Points, in no order, along strands that fork and pass close to each other.
Points whose rows are less than 73.4 apart are linked; no others are. Some points are linked to none.
Z303: 16	-5	0	0	-14	21	14	-86	-6	30	-25	-8	18	-28	-3	-7	33	-29	12	-15	22
Z969: 44	4	6	1	-6	19	31	-56	-11	-9	23	-14	6	-8	30	-19	0	-31	52	-43	1
Z708: 32	-8	-17	-22	37	34	11	-41	-5	12	26	-2	20	-3	35	-15	2	-1	41	19	-22
Z375: -39	-15	-9	-42	32	1	19	-11	-26	39	43	-10	-29	21	-3	3	15	49	-14	35	-36
Z860: 19	-5	34	-20	-22	0	24	-15	18	42	22	4	-7	-15	2	-18	46	-8	-16	23	-5
Z482: 0	-1	12	-8	-22	6	18	-88	19	37	-16	1	14	-36	-10	-16	50	-23	-8	-21	14
Z193: -6	-8	18	25	-47	-68	-12	-14	-16	4	-21	-16	-3	-17	-23	16	14	-14	-25	-27	8
Z405: 40	-16	13	-5	13	46	22	-43	13	28	-11	2	0	-10	20	-16	34	-17	6	20	16
Z131: 20	-30	-28	4	-7	-21	-9	-59	-29	-22	-12	-36	-17	8	-3	-1	1	-4	42	-9	-10
Z517: 25	-12	11	23	-20	-22	-25	70	-35	-39	3	-2	3	-7	-35	23	-61	-22	3	-29	17
Z592: 26	-6	20	24	-11	-21	-1	-13	37	9	-3	-2	4	-60	53	24	24	-23	17	-5	18
Z952: 47	-29	5	-8	23	34	21	-27	-14	14	13	-24	-28	25	4	-30	21	3	11	21	-2
Z320: -17	44	9	-1	-8	9	22	8	14	-3	-7	18	46	-21	-8	-23	-8	-5	-35	-40	-18
Z928: 29	-14	25	5	-18	-20	-12	45	18	4	5	12	-15	1	33	19	5	-16	9	41	-11
Z342: 19	-3	18	-25	-29	13	15	-48	17	42	3	10	12	-17	-12	-27	41	-15	-10	3	-8
Z413: 10	-1	29	7	38	46	13	83	-11	-21	21	9	-6	34	-3	-24	-47	13	-19	-8	6
Z237: -11	15	19	-9	-33	-14	-10	41	5	6	-17	36	31	-10	-41	-2	-9	-23	-52	12	-4
Z44: 22	6	13	16	9	-3	34	-39	22	1	14	-16	16	-48	42	-15	17	-6	15	-46	8
Z984: 17	-13	-15	13	24	16	-7	-1	4	-22	-25	7	13	-13	15	9	-13	-3	-28	22	16
Z728: 5	20	12	21	-6	-30	-5	36	6	-33	-7	-29	-36	18	2	2	-4	1	23	-39	-2
Z705: -5	31	-10	-11	-13	18	9	-43	9	4	-18	8	18	1	1	-19	12	-10	0	-21	-16
Z259: 19	2	24	-1	-45	-25	7	6	1	3	10	7	3	-3	5	-10	11	-23	-1	-5	-18
Z913: -8	10	31	25	-8	29	17	-6	20	5	-19	-27	-52	27	-8	-24	40	13	-23	-19	23
Z402: -9	45	16	12	-18	-1	14	0	30	-10	1	2	13	-15	26	-4	11	-11	7	-54	-12
Z50: -27	22	0	-3	-11	1	10	-20	22	23	23	-14	-40	34	0	-26	55	5	10	-20	-1
Z124: 34	-34	9	-6	0	-16	10	-27	-12	-3	2	-3	20	-33	14	-5	4	-10	-2	29	-5
Z449: -32	-22	-57	-33	26	22	-19	19	-24	-23	4	22	14	34	-49	-6	-20	23	-31	64	7
Z88: 0	21	-36	-19	38	62	-6	-62	3	9	-8	-2	-4	35	12	-23	16	9	33	-5	1
Z274: 31	-22	-18	19	17	19	-13	17	-30	-38	-27	-14	-13	34	-10	3	-17	2	-12	29	18
Z57: 13	10	1	34	-34	-3	-9	-29	4	-6	-6	-27	-50	22	9	14	26	-18	36	-26	11
Z767: 15	-1	10	-12	17	32	25	19	21	15	59	-5	-32	10	69	1	6	12	49	21	-21
Z3: 8	19	-11	27	-39	6	-29	11	5	-26	-46	23	-7	3	28	41	-16	-24	17	17	4
Z278: -7	-45	-20	-11	24	-10	-10	13	-12	-12	-4	8	17	-17	-23	11	-10	14	-42	65	19
Z11: 26	-53	-18	-25	15	-9	8	-27	-15	3	6	7	32	-33	1	-4	-5	4	-6	60	-6
Z300: -3	31	18	21	-4	3	18	3	34	-12	7	-18	-9	-12	42	-1	17	-3	30	-47	8
Z289: 27	15	38	-9	-11	52	23	-8	39	36	-22	21	-26	6	-12	-30	34	13	-44	15	22
Z438: 11	-41	-37	-40	33	37	-3	-25	-22	5	-1	7	-7	27	-12	-14	-5	25	5	70	-7
Z98: 10	-28	-28	-23	5	-44	1	-31	-22	-7	20	-21	26	-19	0	-15	-11	1	17	-5	-30
Z694: 19	22	26	-3	-20	48	11	-5	40	21	-22	31	-4	-2	6	-10	34	-2	-33	17	12
Z755: -11	6	-14	10	-12	26	-18	25	-10	-31	-29	42	44	-16	-32	8	-36	-15	-47	25	28
Z907: 9	7	48	22	-52	-28	7	30	-23	-12	-23	3	-2	4	-28	8	-16	-30	-21	-38	3
Z515: 27	-16	20	-4	19	37	23	-2	-3	10	24	-23	-51	49	-1	-33	22	24	6	15	-5
Z747: 6	-1	-10	-2	-5	-15	-2	-46	13	13	19	-16	2	-13	28	3	32	-21	42	-19	-4
Z66: 40	-19	17	11	8	16	12	29	-18	-20	-2	-19	-29	36	-3	-14	-11	-6	-13	19	0
Z168: -2	20	15	31	-22	-35	-32	61	9	-25	-30	-2	-11	-9	-4	40	-39	-12	19	-39	10
Z835: -28	20	-34	17	33	-42	-19	4	-8	-32	-24	-19	23	-39	-9	22	-27	18	3	-56	9
Z255: 43	-40	42	10	13	-31	30	47	-1	-5	27	-5	20	-43	15	1	-18	-4	-18	4	7
Z706: -3	-20	-40	-50	22	54	-6	-33	-2	24	-5	22	-14	34	-18	-15	-6	35	1	70	-17
Z454: -42	6	11	-22	52	-12	12	45	-2	16	40	2	9	-6	7	7	-25	39	-21	-11	-16
Z239: -3	5	35	14	10	-12	24	42	18	-9	5	-13	7	-16	11	-8	-7	10	-11	-21	-6
Z425: -12	22	41	-14	-30	-42	31	37	28	15	58	1	2	-13	27	-19	6	-1	23	-19	-32
Z550: -32	-26	29	-21	41	-13	18	34	-14	30	30	-11	-24	0	-15	8	5	41	-52	33	-5
Z473: 29	-26	-3	-4	-34	25	-16	-78	-20	9	-35	2	31	-19	2	19	2	-42	51	31	20
Z162: -16	8	25	-31	21	51	45	-16	7	61	30	9	-39	-5	14	3	28	37	-23	35	-3
Z724: -2	9	-38	1	35	-7	-5	-6	-11	-36	-2	-11	15	-4	11	-3	-27	18	4	-27	-7
Z506: 13	-44	-33	-19	25	-2	-4	-5	-18	-16	3	13	27	-8	-9	0	-17	11	-16	67	-4
Z472: -9	22	-2	11	-18	5	-11	35	-30	-34	-4	-2	8	35	-41	-14	-37	-12	-15	-45	-14
Z943: 14	-1	-39	-19	1	3	-19	-31	-1	-10	-3	9	25	-1	30	8	-19	-9	55	22	-35
Z455: 12	-11	-40	-26	40	24	-3	-27	-2	8	3	9	14	-2	43	2	-5	9	39	27	-20
Z636: 17	11	5	39	-26	32	8	-44	9	0	-3	-32	-47	33	16	4	34	-27	45	-49	29
Z500: -10	-6	-32	-12	20	5	-26	-27	0	1	-6	-11	-27	33	18	0	21	5	34	28	-10
Z251: -1	10	-8	-1	5	-9	11	-13	14	2	23	-18	-8	3	27	-12	15	6	34	-28	-17
Z204: -3	-27	-25	5	-60	-22	-26	-48	-28	-17	-36	15	28	-12	-13	32	-18	-12	22	22	6
Z507: -1	16	-25	-12	-14	25	-5	-46	-6	-13	-19	15	12	19	-2	-13	2	-6	15	-5	-14
Z685: -4	24	0	31	-13	11	-23	20	10	-20	-48	16	-5	4	24	36	-7	-17	-5	-7	12
Z355: -28	7	-19	8	24	-22	-21	27	-2	-21	-13	4	32	-9	-15	12	-23	6	-26	-5	8
Z941: 27	6	45	29	-21	22	10	45	12	-19	-18	0	-19	17	11	-5	-2	-22	-13	-4	14
Z37: 2	35	6	-20	-16	-13	8	30	22	9	40	31	17	-4	44	1	-2	-6	31	2	-53
Z552: -12	-29	-5	-22	36	-3	19	-38	-7	28	1	-10	-2	-15	-26	-18	25	37	-51	25	11
Z357: 25	4	-9	10	3	-20	-11	-17	21	-9	-8	4	21	-51	48	27	3	-14	42	-9	8
Z649: -12	26	15	19	-77	-48	-12	-2	-11	3	-4	-6	-38	34	-9	19	20	-18	25	-36	-11
Z89: 16	-30	-6	-24	18	-49	12	-7	-20	0	44	-19	12	-13	8	-12	-8	11	11	8	-29
Z221: -36	20	5	17	-11	-2	-10	-19	16	4	-51	18	20	-27	-26	9	12	-1	-60	-14	22
Z927: 43	-25	-15	-3	21	-12	-1	35	-21	-29	16	-7	14	-1	4	-6	-39	5	-2	16	-10
Z730: 16	-4	33	-26	-4	34	23	8	17	47	-5	14	-37	10	-30	-28	26	26	-55	38	5
Z739: -6	21	0	24	4	27	-8	-28	29	8	-21	-2	-27	4	28	4	35	-10	13	-17	19
Z18: -14	-5	-24	-49	35	20	19	-17	-27	23	34	3	-22	40	-17	-19	10	51	-10	33	-30
Z365: -16	-8	39	-19	18	19	14	33	4	36	11	3	-38	17	-21	-3	17	34	-54	36	6
Z260: 7	29	6	8	35	13	6	64	21	-13	6	10	3	-8	50	14	-32	14	17	-7	-11
Z475: 29	10	-2	41	-46	-18	-18	24	-38	-40	-35	25	10	-9	-8	49	-60	-10	8	-18	25
Z171: 26	-19	-34	31	7	9	-22	27	-38	-60	-25	-7	-15	28	-27	18	-46	3	-14	7	27
Z612: -11	-31	-14	-7	34	-67	-7	25	-26	-4	26	-39	-6	10	-28	-5	-7	28	-10	-10	-11
Z290: 48	-23	-5	7	7	17	26	-51	-27	-25	-13	-14	22	-15	10	-13	-9	-16	10	-16	7
Z647: 3	-3	1	-20	35	51	18	-30	11	39	35	-8	-25	13	31	-3	32	24	27	28	-4
Z458: -37	8	-16	-6	36	-14	11	-35	6	7	1	-22	7	-5	-8	-14	31	28	-23	-18	-4
Z137: -2	25	7	15	-3	-29	16	10	-19	-35	-1	-27	6	-13	-15	-12	-28	7	16	-84	2
Z360: -12	16	12	17	36	15	-11	56	20	-11	-9	9	-9	9	32	16	-15	9	-11	9	9
Z614: -45	-7	34	2	53	26	3	81	-6	-1	29	-6	-5	16	-25	-16	-46	18	-21	-40	2
Z390: 12	10	26	-13	20	61	53	-32	15	23	13	-3	-7	3	-6	-58	26	29	-32	-21	1
Z686: 24	12	15	44	-37	-33	-2	17	-9	-32	-15	-24	-54	14	2	24	-5	2	45	-59	16
Z469: 18	-27	20	9	-41	-50	-9	-16	17	27	30	-17	-21	-26	30	29	42	-31	37	8	6
Z737: -19	18	-20	6	26	-22	-27	73	6	-33	5	13	33	-25	-8	18	-60	-6	9	-38	2
Z726: -18	46	33	-2	-21	4	10	62	12	-22	21	3	-6	40	1	-36	-26	-5	24	-49	-32
Z430: 43	-15	-2	-17	10	11	21	-42	-18	-6	23	-12	11	-2	20	-25	-4	-20	32	-8	-16
Z914: 12	0	11	15	5	35	17	-14	3	-5	-1	-34	-52	44	-1	-37	31	11	1	-22	11
Z497: 15	5	-40	-1	1	-3	-11	-27	5	-26	-16	15	37	-35	39	17	-29	-7	38	-7	-7
Z796: -3	-1	-18	-21	31	8	11	-6	-20	1	24	-9	-20	37	-1	-20	5	26	6	15	-31
Z646: 20	-31	-4	1	-5	-26	-26	21	5	5	-6	16	2	-21	24	28	10	-5	1	59	-4
Z917: -15	39	-7	-18	8	18	19	-26	18	10	0	13	32	-9	-3	-30	11	16	-20	-25	-21
Z650: -60	26	15	-17	5	-25	8	23	17	26	30	-19	-24	38	-22	-21	26	25	-12	-20	-30
Z431: 35	-14	8	11	-5	37	-3	-46	6	18	-20	-14	-13	3	15	1	27	-30	23	19	24
Z676: -72	-11	2	1	55	-32	-20	32	-5	15	-8	-14	3	-5	-43	6	-3	20	-52	-22	16
Z210: 19	18	10	6	-62	31	1	-59	5	20	-41	31	14	-8	-6	3	19	-35	2	-1	12
Z179: 34	-45	-19	13	22	-27	-14	28	-28	-41	-1	-8	6	-17	-19	12	-34	0	-10	28	21
Z763: -40	35	23	0	0	3	-2	14	36	22	-34	17	15	-13	-20	-5	24	2	-56	-9	11
Z453: 6	-16	2	9	-28	-18	-14	-20	41	41	34	-11	-30	1	25	21	55	-33	51	22	11
Z811: -2	41	11	9	-14	2	3	53	-6	-34	1	-5	10	37	-15	-19	-46	-7	17	-63	-23
Z269: -35	17	12	-3	-6	-38	-3	9	7	7	8	-24	-10	18	-27	-20	23	12	-15	-35	-15
Z986: 8	-4	40	-18	-12	29	39	-4	27	47	37	-1	-34	5	8	-33	51	11	-2	20	3
Z257: -51	-22	-6	-38	51	-15	21	9	-29	37	31	-10	-25	1	-20	15	7	50	-46	34	-19
Z155: 11	16	18	51	-43	-9	-4	2	-2	-22	-21	-30	-69	27	11	15	12	-5	30	-49	34
Z362: -6	9	-28	24	-47	-47	-33	-45	-20	-16	-35	1	-1	-15	8	54	-12	-5	42	-23	3
Z484: -13	-10	40	5	46	30	18	76	-4	1	28	-3	-7	8	-5	-14	-31	18	-37	-4	11
Z597: -47	39	-6	-27	-10	10	-12	-7	38	52	5	30	-25	17	12	14	47	15	-6	25	-9
Z420: -4	34	-12	27	-43	9	-2	-32	-38	-23	-31	-4	-15	45	-14	5	-10	-6	6	-51	1
Z399: -16	28	-14	-24	2	37	1	-57	36	45	-15	17	4	-5	-10	-11	44	11	-4	7	-2
Z26: 1	16	-1	3	29	0	7	-10	19	6	-2	5	22	-31	37	1	9	7	-13	-6	-7
Z265: 24	0	0	12	-9	31	15	-23	-14	-23	-17	-28	-36	45	-12	-25	16	-6	4	-14	0
Z864: 21	-20	19	13	-20	-40	-9	-9	24	15	3	-5	-6	-45	39	31	33	-27	13	17	16
Z285: -52	20	36	9	8	-17	-2	38	32	24	-12	3	6	-8	-5	-3	16	11	-44	-17	6
Z571: -15	36	-36	19	12	-11	-5	-17	-9	-41	-29	-11	23	-8	-4	5	-28	6	1	-62	3
Z579: -4	25	1	33	-7	-16	-18	42	3	-39	-33	-14	-23	6	3	17	-28	-3	16	-47	12
Z980: -31	-16	-18	-4	64	-44	-14	37	-15	-15	16	-27	7	-10	-25	6	-25	32	-8	-19	8
Z6: 15	3	2	6	49	54	9	55	-14	-22	8	8	-16	47	3	-15	-26	18	-22	13	-4
Z233: 38	-22	29	19	5	-13	13	47	-14	-25	8	-7	27	-27	-11	-3	-40	-16	-30	-10	13
Z200: 41	-24	-4	21	-35	-8	-10	-43	-46	-20	-18	-25	-27	22	-3	12	-8	-16	33	-10	6
Z839: 10	-31	-11	14	0	-14	-4	-22	-30	-23	-25	-21	1	2	-29	-3	-3	2	-26	9	20
Z374: -11	44	8	8	-20	-7	16	-9	6	-20	-7	6	39	-10	4	-12	-10	-13	-6	-67	-17
Z602: -40	-22	-32	-19	56	1	-12	38	-43	-18	36	-3	9	23	-64	-20	-30	19	-38	11	3
Z684: -38	-7	-22	4	-1	-43	-34	26	-5	-19	-12	17	40	-23	-34	18	-22	-9	-33	18	7
Z62: -26	-10	-56	-15	22	-1	-7	-60	-13	-16	-18	-2	29	-3	-9	-5	-4	19	0	5	-6
Z790: 36	-47	-23	-23	33	31	3	-43	-19	11	2	-15	-8	15	1	-23	1	10	17	45	-4
Z41: -5	19	25	18	-69	-61	-21	30	-28	-17	-6	-9	-25	25	-24	27	-13	-19	14	-39	-8
Z150: 5	-21	-15	11	-1	-27	-41	75	-38	-40	16	3	13	-6	-51	9	-55	-21	-6	4	18
Z113: 31	-11	-7	37	-23	-2	-18	0	-33	-40	-46	12	10	-15	5	34	-38	-9	-7	-5	32
Z264: -43	-19	3	-16	46	4	-3	53	-39	7	46	-3	1	31	-69	-24	-24	22	-45	-6	-4
Z328: -18	20	-22	-26	-20	28	-17	-59	32	39	-27	24	16	-6	-9	-5	36	-10	14	20	-9
Z955: -26	-2	-4	1	-5	-15	-9	-20	10	-5	-35	17	38	-35	-8	9	6	-4	-40	5	13
Z795: -35	13	-26	-23	-8	-13	-6	-26	9	4	-18	19	43	-19	-23	-5	6	8	-27	9	-20
Z946: 22	4	-3	0	-29	-42	-18	40	7	-15	1	22	24	-18	15	28	-31	-21	8	17	-20
Z196: 26	3	-4	7	-28	-44	-27	28	16	-10	-11	16	13	-35	30	48	-22	-17	29	5	-14
Z719: -5	-12	-15	6	-58	-36	-22	-17	-14	-16	-33	17	32	-16	-11	30	-12	-17	-9	21	-3
Z488: -14	-49	-21	0	26	-34	-21	12	-6	-13	-15	4	24	-44	-24	24	-1	8	-39	51	27
Z535: 8	-34	-19	-5	-47	2	-24	-65	-17	-7	-39	3	20	-13	1	26	-4	-21	34	37	7
Z16: -23	-11	39	1	-7	-33	-10	53	-4	12	5	12	37	-22	-45	-1	-11	-16	-48	-9	-6
Z270: 39	-34	-15	8	9	32	13	-62	-26	-15	-32	-7	19	-19	-10	-13	-9	-14	-7	6	18
Z386: 1	24	15	-18	-26	-18	22	10	35	19	45	15	7	-6	46	-12	16	-14	38	-11	-39
Z490: -9	13	31	-29	-3	53	36	-25	30	76	54	9	-30	3	16	-10	39	25	0	22	-3
Z192: 2	-12	-23	19	7	12	-15	-8	-8	-38	-45	10	20	-18	7	23	-28	-6	-17	17	31
Z633: 31	-8	2	0	31	36	12	31	-21	-24	20	-7	-23	46	10	-28	-25	16	9	9	-15
Z837: 38	3	16	11	-40	47	13	-84	-11	18	-36	15	17	-18	-8	-9	16	-33	4	-6	20
Z435: -21	11	-38	-29	-1	35	-8	1	13	-1	-30	46	27	-1	-31	-10	-18	13	-46	39	8
Z358: 30	-9	13	29	-2	-17	-5	56	-19	-36	-10	1	7	-10	-13	21	-51	-14	-6	-32	13
Z889: 49	-20	33	0	-13	12	11	34	14	9	3	11	-16	1	27	2	13	-17	-11	50	-12
Z667: 35	-30	22	-7	12	-23	14	21	3	5	24	1	22	-39	27	0	0	-3	-13	21	-7
Z877: -24	-2	-53	-41	16	47	-12	0	-7	-10	-12	38	10	26	-29	-12	-30	34	-31	64	13
Z498: 24	-39	-11	24	2	-31	-12	4	-33	-36	-19	-27	-2	-9	-19	12	-22	-2	-9	0	21
Z846: -46	19	-39	-2	21	-5	-9	-50	-2	-3	-22	-8	12	13	-14	-9	19	18	-12	-27	-2
Z22: 20	19	11	31	-43	-44	-21	45	-15	-27	-33	15	-1	-23	5	50	-42	-13	24	-33	11
Z992: 5	3	29	16	-51	-43	-14	42	-35	-19	-9	-1	-2	19	-43	7	-32	-26	-13	-29	-2
Z814: 0	10	-13	-19	-64	31	-18	-66	20	35	-42	29	18	-9	-12	4	17	-27	12	24	3
Z537: -11	16	6	0	24	-28	8	37	8	-12	15	-10	10	-11	11	-7	-14	12	8	-41	-17
Z195: -53	-3	13	-19	52	2	15	56	-28	4	42	-14	7	18	-45	-28	-31	28	-30	-32	-15
Z319: 9	11	13	15	28	7	30	-18	18	-4	3	-5	31	-48	41	-11	6	3	-14	-34	7
Z511: -50	14	48	7	-5	-23	7	34	35	27	12	-14	-22	2	-1	-8	43	11	-29	-4	6
Z854: -70	12	46	-6	-7	-34	13	41	24	43	32	-16	-29	15	-17	-11	38	22	-21	-6	-14
Z107: 35	-6	19	-11	-14	23	1	25	12	16	-4	38	12	-5	14	-7	3	-15	-25	51	-7
Z509: -42	27	11	-7	25	22	17	5	28	26	17	-4	-32	13	29	5	29	27	-3	-5	0
Z272: 4	-28	-14	4	28	-38	-39	80	-30	-27	20	-9	-2	-2	-39	13	-54	3	9	-2	13
Z882: 26	-12	-16	9	-4	38	-15	-64	7	14	-26	-3	13	-13	20	15	17	-28	46	26	25
Z748: -32	13	-10	17	31	-35	-19	21	8	-21	-15	-2	37	-34	-10	25	-29	4	-20	-41	9
Z657: 3	29	-14	-4	-21	63	-7	-56	47	58	-2	15	-12	26	-5	-4	48	-30	41	2	27
Z240: 6	5	-9	6	-20	51	-16	-59	27	52	-8	-11	-24	37	-7	-1	52	-36	46	11	30
Z167: 23	-2	-3	-12	-20	-34	-11	46	-15	-21	20	24	42	-20	-7	8	-43	-29	0	18	-31
Z133: -16	31	44	5	-22	-8	23	65	22	-11	32	-6	4	10	8	-37	-21	0	22	-40	-25
Z857: 25	-23	-33	-13	-7	-38	-8	-49	-29	-19	8	-23	18	-10	-5	6	-14	-3	37	-6	-19
Z441: 8	13	36	15	-36	10	3	40	-15	-5	-23	18	17	3	-36	-4	-18	-30	-48	-14	7
Z52: 29	-9	11	10	-43	7	19	-49	7	14	44	-31	-42	28	4	-12	32	-42	67	-36	15
Z693: 7	2	27	9	3	13	33	27	33	20	76	-12	-43	6	62	-4	4	21	61	10	-10
Z307: 10	29	-13	2	-21	18	-4	15	-17	-32	-25	19	11	31	-27	-9	-23	-16	-19	-6	-9
Z828: -8	-18	23	17	-33	-76	-7	4	-33	-10	-6	-27	14	-26	-44	12	-5	-13	-29	-41	5
Z812: -33	23	-23	-13	3	32	-16	-24	42	55	6	19	-31	26	23	13	55	1	24	25	-1
Z991: 4	-1	2	29	8	-1	-27	53	10	-17	-31	5	-16	15	10	21	-13	-3	-11	16	13
Z493: 9	-18	8	-15	14	23	-6	-35	28	53	10	16	12	-34	41	19	35	-17	33	49	9
Z351: -9	-14	-6	13	-38	-47	-20	-46	-15	3	-23	-11	-13	3	-13	11	34	-9	-3	-5	8
Z807: 19	5	49	14	-11	12	13	67	14	-7	5	3	1	0	12	-7	-15	-13	-14	-3	8
Z243: -19	-30	-13	-30	26	-12	-9	-10	-7	34	8	10	-26	0	18	25	24	26	-7	73	-8
Z698: 34	2	12	14	2	16	39	-52	8	-7	10	-15	7	-32	44	-16	8	-17	43	-55	15
Z100: 33	2	13	28	-30	37	25	-52	-2	-2	17	-35	-38	30	16	-16	18	-33	60	-48	26
Z25: 15	9	-14	15	-40	-27	-38	19	17	-15	-33	14	-15	-9	38	50	-1	-25	44	23	-1
Z409: 29	-29	-9	-24	28	-14	16	7	-29	-9	43	2	33	-14	8	-15	-28	9	-4	25	-31
Z999: 33	-4	-27	-8	12	-20	-5	40	-27	-42	21	16	41	-17	-2	3	-59	-8	9	-2	-12
Z84: -7	-3	-4	16	-24	26	-13	26	-29	-34	-19	31	39	-12	-64	1	-38	-26	-53	8	33
Z101: -13	-1	-11	6	-13	-26	-21	-41	9	12	-3	-16	-2	-18	12	12	35	-11	16	-7	0
Z836: -18	-10	-5	-5	3	-57	-12	23	-23	-11	7	-28	-9	26	-43	-13	1	6	-18	-19	-14
Z347: -34	31	52	8	-22	-30	41	58	38	5	57	-10	-5	-11	34	-29	-8	10	43	-33	-15
Z516: -54	18	-27	-30	10	-10	-11	-6	17	26	-18	34	10	6	-22	5	12	19	-38	30	-14
Z389: -16	-28	-23	-48	15	27	-12	-24	3	49	2	24	-27	22	0	15	16	26	4	86	-8
Z391: -50	-22	35	1	26	-33	-13	53	-3	18	8	-2	10	-15	-41	-1	-4	1	-50	-13	14
Z619: 14	1	46	29	-2	30	18	27	14	-5	-17	-12	-31	35	-12	-22	21	0	-34	-1	18
Z13: 7	14	-23	-20	-27	10	-22	-33	5	-5	-15	18	21	9	15	8	-7	-25	41	19	-27
Z885: 23	11	9	-11	-16	48	1	22	16	8	-26	37	1	9	-14	-13	2	2	-40	42	3
Z862: -5	12	-54	-23	33	48	-11	-50	-3	-8	-13	2	9	23	18	-14	-4	13	39	24	-21
Z39: 9	21	0	-6	13	-7	7	43	30	1	21	23	10	-23	59	21	-16	1	26	8	-20
Z990: 6	3	37	23	4	-1	27	47	33	-1	51	-18	-42	-2	51	-1	-7	19	40	-1	1
Z494: 4	-30	-13	-19	18	0	4	-35	-5	12	-7	1	-3	-5	-16	-16	22	18	-27	26	-3
Z330: -65	-7	-11	-2	57	-36	-11	6	1	9	-9	-11	5	-15	-7	12	9	31	-39	2	17
Z407: 3	42	-2	17	-10	-17	23	-19	-13	-34	-7	-6	29	-18	2	-8	-30	-2	7	-87	-4
Z398: -56	8	-18	-16	46	-30	-3	-21	4	16	5	-9	-2	-8	6	5	25	37	-30	2	-12
Z146: 3	20	-7	26	-24	23	-10	-20	-17	-27	-36	-15	-35	56	-14	-13	7	0	3	-24	5
Z809: -39	20	-4	-26	-1	2	-12	19	20	32	0	33	-7	20	5	8	20	15	-25	41	-18
Z267: 13	13	-2	8	21	-36	10	38	-8	-37	7	-21	9	-21	0	-3	-43	14	28	-70	-5
Z401: 1	-14	31	24	-24	6	-15	49	-26	-17	-19	13	17	-11	-59	3	-27	-31	-57	-13	26
Z169: -19	5	39	28	29	9	27	43	33	6	38	-17	-46	-15	51	7	10	32	16	5	12
Z501: -5	-28	-29	1	57	-34	-27	59	-31	-27	23	-18	4	-15	-23	14	-46	20	-2	-4	11
Z480: -22	16	-15	-19	-10	25	-11	-14	34	49	34	4	-30	38	24	9	47	-1	41	26	-21
Z456: 26	-6	-3	10	-22	41	-5	-69	3	39	2	-23	-15	27	-6	2	41	-43	54	8	24
Z661: -11	1	-30	-14	-14	42	-14	2	-1	-29	-42	53	41	-16	-27	4	-28	-2	-44	50	24
Z337: 12	-10	-39	11	-1	5	-14	-25	-3	-48	-40	16	38	-32	19	26	-39	-4	10	10	9
Z898: -29	24	-37	-25	21	39	-1	-77	12	34	-5	1	-1	20	-5	-27	37	12	21	-9	-6
Z24: 5	-6	11	-14	34	37	24	-22	23	46	59	-13	-28	2	58	7	25	14	45	23	-9
Z305: -35	-17	-47	-30	29	-6	-7	19	-39	-10	21	4	5	33	-61	-25	-15	34	-30	40	-8
Z897: -12	16	-27	-19	39	25	14	3	-12	-12	14	16	22	12	-17	-29	-18	25	-32	0	-13
Z14: -34	25	9	-14	42	-28	14	37	9	4	34	-6	22	-20	21	-2	-15	37	5	-42	-31
Z533: 0	34	1	27	-68	-22	-14	-23	-34	-15	-14	1	-31	43	-8	16	-7	-7	32	-55	-10
Z19: 2	-30	-8	-21	11	-18	-15	6	2	20	6	15	3	-18	23	28	13	10	-9	69	-6
Z483: -37	-11	-24	1	-43	-45	-25	3	-19	-22	-21	18	37	-21	-43	20	-20	-9	-28	25	1
Z843: 16	-26	-12	-7	-12	4	5	-47	-15	-2	-26	-11	6	2	-23	-19	11	-3	-19	15	4
Z17: 17	-9	10	-5	33	45	26	-41	17	33	12	-7	-5	-24	24	-17	36	9	5	12	1
Z104: 0	3	-6	-2	-33	13	-17	-22	38	48	25	1	-26	26	23	18	56	-36	47	18	3

A fork is a point with three links. Follow the links from the first point to the second and name the forks in between, in order.
Z984; Z168: Z192
Z907; Z952: Z914
Z839; Z300: Z843 > Z430 > Z455 > Z943 > Z374
Z407; Z913: Z537

A fork is a point with three links, a tip a point with one. Leave the first point through the second and follow the links. Name the first fork or tip that comes.
Z676; Z330: Z62
Z579; Z728: Z52
Z728; Z579: Z192
Z243; Z389: Z914
Z62; Z846: Z441
Z913; Z619: Z537
Z399; Z328: Z162
Z365; Z550: Z796
Z661; Z435: Z171
Z980; Z501: Z488

Name the points in between on the shortest way along the links from the first point to the second, in order.
Z441; Z533: Z907 > Z992 > Z41 > Z649
Z88; Z104: Z862 > Z455 > Z943 > Z497 > Z357 > Z592 > Z864 > Z469 > Z453
Z251; Z204: Z300 > Z402 > Z374 > Z407 > Z571 > Z835 > Z748 > Z355 > Z684 > Z483 > Z719
Z290; Z25: Z270 > Z843 > Z839 > Z498 > Z179 > Z927 > Z999 > Z167 > Z946 > Z196
Z62; Z237: Z846 > Z458 > Z398 > Z330 > Z676 > Z391 > Z16
Z864; Z511: Z469 > Z453 > Z104 > Z480 > Z812 > Z597 > Z809 > Z516 > Z795 > Z955 > Z221 > Z763 > Z285
